Points on a hilly landscape, in no order, each with its height.
A ball rolls from a point to the lowest of its 2 nearest points, and stops where none of them is lower. Distance is the straight distance between rows; heights are no part of it.
z948 h=45.8: [ 26  23  10   1 -38  -3 -36 -32  13  20  33  29  11  21  -6 -12   6 -10
 -11 -11  23  -9]
z412 h=57.8: [  7  15   7  28  -5  11   8  -9  47  -7   1 -11 -18   3 -14  12 -17  11
  -1   7 -10  10]
z488 h=32.8: [ 11   5 -21  -4  12  18   6  17   4   5 -63 -10  39  16  -8   1  34   5
 -43 -56  13  15]
z27 h=17.8: [  9  22  20 -28   1  28   8  15  30  -1   9  22  -6   2 -33 -12  -7 -11
 -13  15 -25 -24]
z982 h=20.3: [ 13 -13 -23 -20 -15   0   2 -18   3 -10 -11 -18   2  -4 -18   9 -18  -9
 -13  20 -25 -21]
z990 h=18.4: [ -1 -17  18   0   2 -34  -3   7 -22   3   7 -17  -7  -7  18  22 -25   6
 -19  12   4  17]
z451 h=42.5: [ 18   1   2   8 -29  26 -15 -27  32  -8  14  -2 -10  18  -4 -37  17   4
  16  27   9  -7]
z130 h=12.4: [  6 -16  20  -5  14   1  21  25 -29   0  13 -29   2 -32   7   6  -1   9
  30  29  -1 -16]
z568 h=27.5: [ 16 -23  -6   5  -2 -21   4  -5 -32  19 -25  13  37 -26  -2  31  19   8
   4   1  -5  -9]
z557 h=39.0: [-15  20 -18 -31  14  39  19 -16   7   6 -26  33  11   8  -2 -23  38  20
 -20 -45  11  -2]
z820 h=47.3: [ 16   0   8   6 -23 -14 -36 -20   7  31  37  45   2  15   4   4   4  -5
  21  -8  -6   4]
z818 h=19.4: [-43   4  -4 -22  28  12  24  -6 -17   0   4 -56 -15 -15  15  -1 -21 -11
  13  11 -29  25]
z674 h=61.4: [  0  18  -5   3   8  26  31  16  31  -2   6 -24 -12   6 -17 -11 -33  -7
   1   7 -14   4]
z314 h=17.5: [  2  10 -26 -11   6  22  19  -4   3 -10 -41 -21   4 -13 -29  13   1  -4
  -7  -2 -31 -18]
z934 h=55.6: [ -1  -8 -11  10 -33  -9  -7  -9  22   0  29  -9 -16  21 -16 -13  -2 -22
  30  40 -17   0]
z602 h=70.2: [ -3 -10 -13   3   7 -33  18  35 -29  12 -15  -8  12 -31  22  12  -2  -5
   3 -18 -18  33]
z559 h=19.7: [-18  -8  20 -30 -11   1 -25  14  13   1  30 -12  -5   8 -14   8 -26 -16
  22  39 -35  16]
z53 h=16.8: [ 17   0  -5  17 -15   3  -5   4   1   3  -8 -29  13 -13   4  -7  17  15
  -6   7   8  11]
z197 h=24.0: [ 21 -19  -9  13 -29 -24   4 -30 -36   7 -12  -8   4   8  27  17  14   4
  10  -2  11  19]
z284 h=44.2: [-37   3  -9   2  44  40   2  26  28 -26 -34  10  14  -2  -3 -17  13   0
   4 -48  -2   2]
z562 h=18.5: [ 23 -13  25 -12 -46  -2  -2 -34 -44   7 -19   6 -17   7  10  10  36   3
 -36 -32  50 -15]
z599 h=20.2: [-37   1 -12  32  16   8  28  14  15 -15 -21   0  21 -27 -11  10  12   8
  10   1  -7  20]
z549 h=44.1: [ 17  21   3  -9 -56   6 -13 -37  23  -4  29  20  -7  31  -7 -13  21   8
  21  -5  12 -18]
z187 h=15.9: [ 25   2   3  29  15 -36 -12  22   5  -8  56   4 -22  25   8  21 -37  -9
  39  17   0   5]
z546 h=14.7: [ -4  17  -6 -16  -4  19   1   5  -3  -1  -1  12  35  -7 -31 -19  38  24
 -28  -1  21 -31]
z642 h=17.4: [ 11  26  30 -16 -36   2   2   3 -13  -3  -1   0  -6  13 -19   1  43  46
 -32 -16  25 -43]
z606 h=54.8: [-31 -16  -9   8   0  10 -17 -10   3   2  13 -15 -31   0  -4 -19 -14 -34
  32  31 -26   6]
z690 h=16.2: [ -9 -10   7 -41  -3  20   1   4  34  -3   9   5 -22  14 -27 -28 -13 -21
   5  31 -27 -25]
z634 h=40.3: [ -8  10   6 -24  29  53  10  -5  28   1 -14  19   6   5  -7 -31  23  16
  -4 -13   2  20]
z933 h=41.6: [  0   2  -2 -18  -2  44  -3 -22  39   2   3   5  -9  10 -15 -52  15  18
  -5   9  -3   5]
z661 h=34.1: [ -5  -9  -9 -22   5  17   8   0   0  -3 -44 -22   4 -11   0 -10  18   2
 -50 -47  22   9]
z76 h=23.6: [  7   9  -3   4 -14 -21 -34 -10  15  -3  42  28  -4  66   3  22  -9   8
  49  16 -14  10]
z762 h=41.5: [-37  -2  -3 -25  36  49 -12  14  26 -17 -33  24  17   2 -15 -23  44  21
   5 -29  -2  -4]
z115 h=30.8: [ -6  -6 -10   1 -13 -28 -31  12  -7   5  30 -44   7   7  -5  -9 -25  -4
   3  35 -22   1]
z997 h=20.8: [ 19   8  29  -5  -9   3 -24  -2  36  -1  28  19 -12  55   4  -6 -12  -3
  53  37 -11   5]
z901 h=63.7: [  0  12  -4  21  31   4  24  18  16   3  11 -17  -8 -13   5 -11 -10  -4
  -9   2  18  18]
z766 h=57.7: [-41   8   7 -32 -12  28  32   9  35   2  -3 -16 -20  11 -15 -31 -17 -26
  31  29 -28  25]
z988 h=49.6: [  6   5   5   1   3  -1 -13 -34   9   9  21  37 -12  11  16  -6  -9  -4
  35   8  -6  -5]
z303 h=45.4: [ 20  -1  -4 -23  11  -5  17 -13 -27  10 -17  -6 -12  -6  42   8 -29 -20
 -18 -25  14  14]
z375 h=17.2: [ 16  -7   1 -21 -20  -3  -9 -15 -29  18 -20   9  12  -1  17   0  27  17
 -33 -18  30 -12]
z32 h=52.8: [ -9   3 -10  18  13  -2 -17 -21   9  17   5   6 -16 -14  22 -13 -20 -19
   9  19  -8  15]
z194 h=56.3: [-48  -6  -4  -2  10  29   5  -4  20 -10 -14 -15 -16  -8 -10 -17 -14 -27
  20  15 -35  14]
z152 h=20.7: [ 26  -5  -6  45  -9   2  13 -15  -1  15 -27  11   2  -9   1   9  21  -9
  -7 -43  20  12]
z498 h=30.9: [-13  -6  25   0 -16 -22  -6 -14  -6 -26  36  42 -13  18   9  22   3  -1
  37  16  -1 -40]
z889 h=68.4: [ -3 -21  -8  46  19 -38   8  37 -18   5  -1  22  -9 -38   1  13  -5  -1
  -3 -19 -10  31]
z46 h=19.1: [ 10   5  18  14   5  -8 -13  25  20   1  51  -3 -25  54  -3  11 -28  -3
  54  39 -14   3]
z304 h=14.1: [-36  -8 -25 -30  25  37  17  30  36 -16  -8 -38  44  -1 -17 -40  -7  -2
   1   8  -9  18]
z908 h=70.9: [ 21 -22 -21  30   3 -52  -1  26 -43  36 -11  10  14 -11  28  11   1 -13
   2 -15 -17  31]
z907 h=31.8: [-24   0 -21   1  -4 -30  -4  26 -12  20  39 -21  23 -12  -2 -23 -33 -23
  15  42 -23  19]
z847 h=12.7: [ 12   6   4  41  -8  -8  -4 -18  -1   2 -12  -2  12  -2  -1   3  16  20
 -39 -11  25   9]
z293 h=27.6: [ 17 -11   0  46   9 -19   6  -4 -34  18 -25  17 -23   3  19  14  -1 -17
 -20 -32  23  28]
z582 h=13.4: [-45   2  -6   4  28 -23 -12   8 -27  -7 -10   0  15 -20   9   9 -18 -12
  -1  23 -13 -10]
z828 h=16.0: [ 11  18  -2 -23 -27   2  -5  -2 -10  -6 -15  -4  14  -9  -7 -18  39  36
 -49 -15  10 -27]
z659 h=29.7: [  7  -5  12  -5  -9 -22  -5  -8  -9 -40  44   4 -26  28  10   6 -23  -2
  20  30  14 -40]
z426 h=42.9: [ 30  -9   0 -22 -15 -15   2 -23   2   8  -7  -8 -20  12  26  16 -42  -4
 -25 -12   8  18]
z962 h=19.3: [ 30  -1  22  -4 -25   1  -3 -10  -1 -13  13  -5   0  12  -7   1  31  28
   1  -1  22 -43]
z594 h=14.0: [  4 -10  16 -14   5   3 -19  20  21  10   5   2  22 -30 -20  10 -12  -6
 -33   5  -2  19]
z204 h=37.5: [-10  -6  -8 -32  51  43   1 -23  -3  -7 -24  28  -2  -7  -1 -19  27  12
 -12 -49   9 -12]
z896 h=38.6: [ 29  13  -3  14 -16 -15  -6 -27  10   5  15   1 -20   6   7  10 -28 -10
 -32 -24  24   4]
z671 h=27.7: [ 10  -4  -3  10   1 -19   7 -10 -16 -19  26 -17 -21   5  23   1 -10   8
  25  28  17 -17]
z331 h=13.6: [ 22 -15  13  -4  23 -27  13  39 -31  12  30 -23   5 -10  30  10 -24   7
  24  16  -2 -20]
z81 h=22.7: [ 19  11 -10  37  -7 -14 -13 -25 -15 -15  -3  -2 -16   4  28   2   8  19
   9  11  16 -31]
z324 h=27.3: [  2   8  38  16 -14   0   1   8  -1  -5  27  48  -9  -7  -5  14  13  -4
  22   7  -2 -23]
z641 h=10.9: [ 46 -10  19   2   6 -26 -25   7   3   1  55  -4 -16  20  22   7 -24   3
  22  -9  20  13]
z414 h=16.9: [  0  13  22 -12   3   5  -4  23  40 -12  11  21  20 -22 -40  -7 -14 -15
 -40  14  -2  -7]
z524 h=14.9: [-29 -21  -3 -15  13 -16  11 -15 -23  -2 -10 -29 -11 -25  18  16 -17   4
  -5   8  -5  26]
z654 h=32.7: [ -6  -8 -23  -2 -10 -45  25  28 -41  30  51 -17  18 -20   3  14 -35 -13
  12  25 -23  27]
z728 h=11.9: [ 11  14 -22  -7  19  19  19  19  -3 -12 -58 -28  -7  -2   0   7  -9 -18
 -22 -36 -14  -6]
z944 h=26.2: [  9 -14 -12  -6  -3 -28  19 -24 -45  20 -12 -11  10  -5  21  22  -3   4
  13  17 -14 -11]
z381 h=52.9: [ -5  12  17  27  -1  39   6  -5  42  -2  -6   8 -19  -9 -23 -10  20   8
  -1 -16 -13  -3]
z857 h=27.4: [  2   8  -7  12 -27 -27 -17 -17  11 -14  29  11   7  38 -11  23  -7  -4
  15  23  -9 -12]
z533 h=29.6: [  0  -3  -9  14 -36 -37 -42  -3   1  -1  20  -6  10  21 -21  14 -34  -6
  15  38 -33  12]
z953 h=18.1: [ -9  -2   3 -37 -14   2  -5  -8  10  -5   6 -10 -17   8  -3   0  -8   3
   4  28 -19 -11]
z491 h=13.1: [-22  16 -10 -21  28  22  -3  13   1   4 -18  23  37 -10 -18 -24  13 -10
 -27 -16  14 -20]
z516 h=24.1: [  0   2  30 -16 -24   3  16   7  -4  -7  11  45   0 -17 -15  12  21   8
  -3 -23  23 -26]
z598 h=9.9: [-15  -2 -14 -17  26  27   3  14  21   4  -5 -11  23 -13 -17  -8  -9   6
 -11  -1 -12  29]
z621 h=20.9: [ 21 -20   2   8 -31 -19  12 -38 -44   3 -30  18 -20  12  23  10  12   1
 -20 -26  36  12]
z560 h=20.6: [ -4  -8  -3  23   4  18   8  14   8 -21 -31 -12  13 -20  -9   5  26  24
   0 -12  12   1]
z672 h=21.3: [ -2   1  21 -17  -9  -1  13   8 -14 -17  -3  12  17 -10   4   8  36  34
   9   9  15 -26]
z813 h=66.1: [ -6 -12   4  54  17 -13  15  26   6  -1  15   1  -9 -32   0  -2  15  -1
  10   4   7  13]
z355 h=17.0: [-20   7 -12  23  -3 -21 -18 -10 -18  -8 -11  -2  -8  -8   8   5  -5   3
 -11  25  12 -19]
z85 h=8.6: [-39  -3 -13  14   4  -9  17   0   4  -7   1 -26   4 -22  -3  10  -6   1
   8  28  -3  24]
z718 h=48.8: [-11  23   7  13  20  35  20  16  32 -10 -32  19   0  -5 -19   3   9 -12
  -5 -38  -4   1]
z423 h=15.6: [ 18 -19  20   9  -1 -43 -34   5 -13  -9  35   6 -10  13  25  31 -12   1
  -9   0  19  10]
z87 h=28.8: [  0  -6 -25  28   0   7   5   4 -11  11 -64  -2  10   1   8  25  21  -1
 -23 -55  14  22]
z532 h=32.5: [ 26  16   1  24  -5 -19  -9 -16 -17  28   1  28 -17  -3  31   4 -11  -8
 -19 -35  27  19]
z670 h=21.4: [-42   6  13 -21  11  12   1  14  -7  -3  10 -33   3  -6  -6   5 -26   4
  30  36 -41  20]
z765 h=10.7: [ 15  10 -10 -17  15  24   9  10   0   8 -22   9  17 -15  -9  -7  14 -27
 -19 -39   4 -26]
z777 h=7.7: [ 22  12  -8   0  14  13  15   3 -26   3 -43 -10   3  -4   6  15  12  -8
 -20 -18  13 -21]
z321 h=11.4: [-13  -2  -1 -14  29  -4  -9  15 -38  -1  -6 -20  16 -13  14  -8  -4  12
  16  34 -18 -28]
z981 h=35.7: [-16 -12 -18 -13  48  28  -3  -4  -5 -12 -43   0  11   7  -7 -13  17   2
 -25 -57  31  -5]

For each start below, name the point where the ball stops.
z568 => z777
z533 => z641
z498 => z777
z934 => z641
z944 => z777

Call two points neighbours if one is among the 2 nearest of the other. Go from one point of each pair to the other, from neighbour to neighbour, staying as low as possible. Name the highest point that can't be avoided.
z777, z641 => z670
z641, z85 => z990
z85, z847 => z560
z598, z690 => z27
z777, z598 => z982
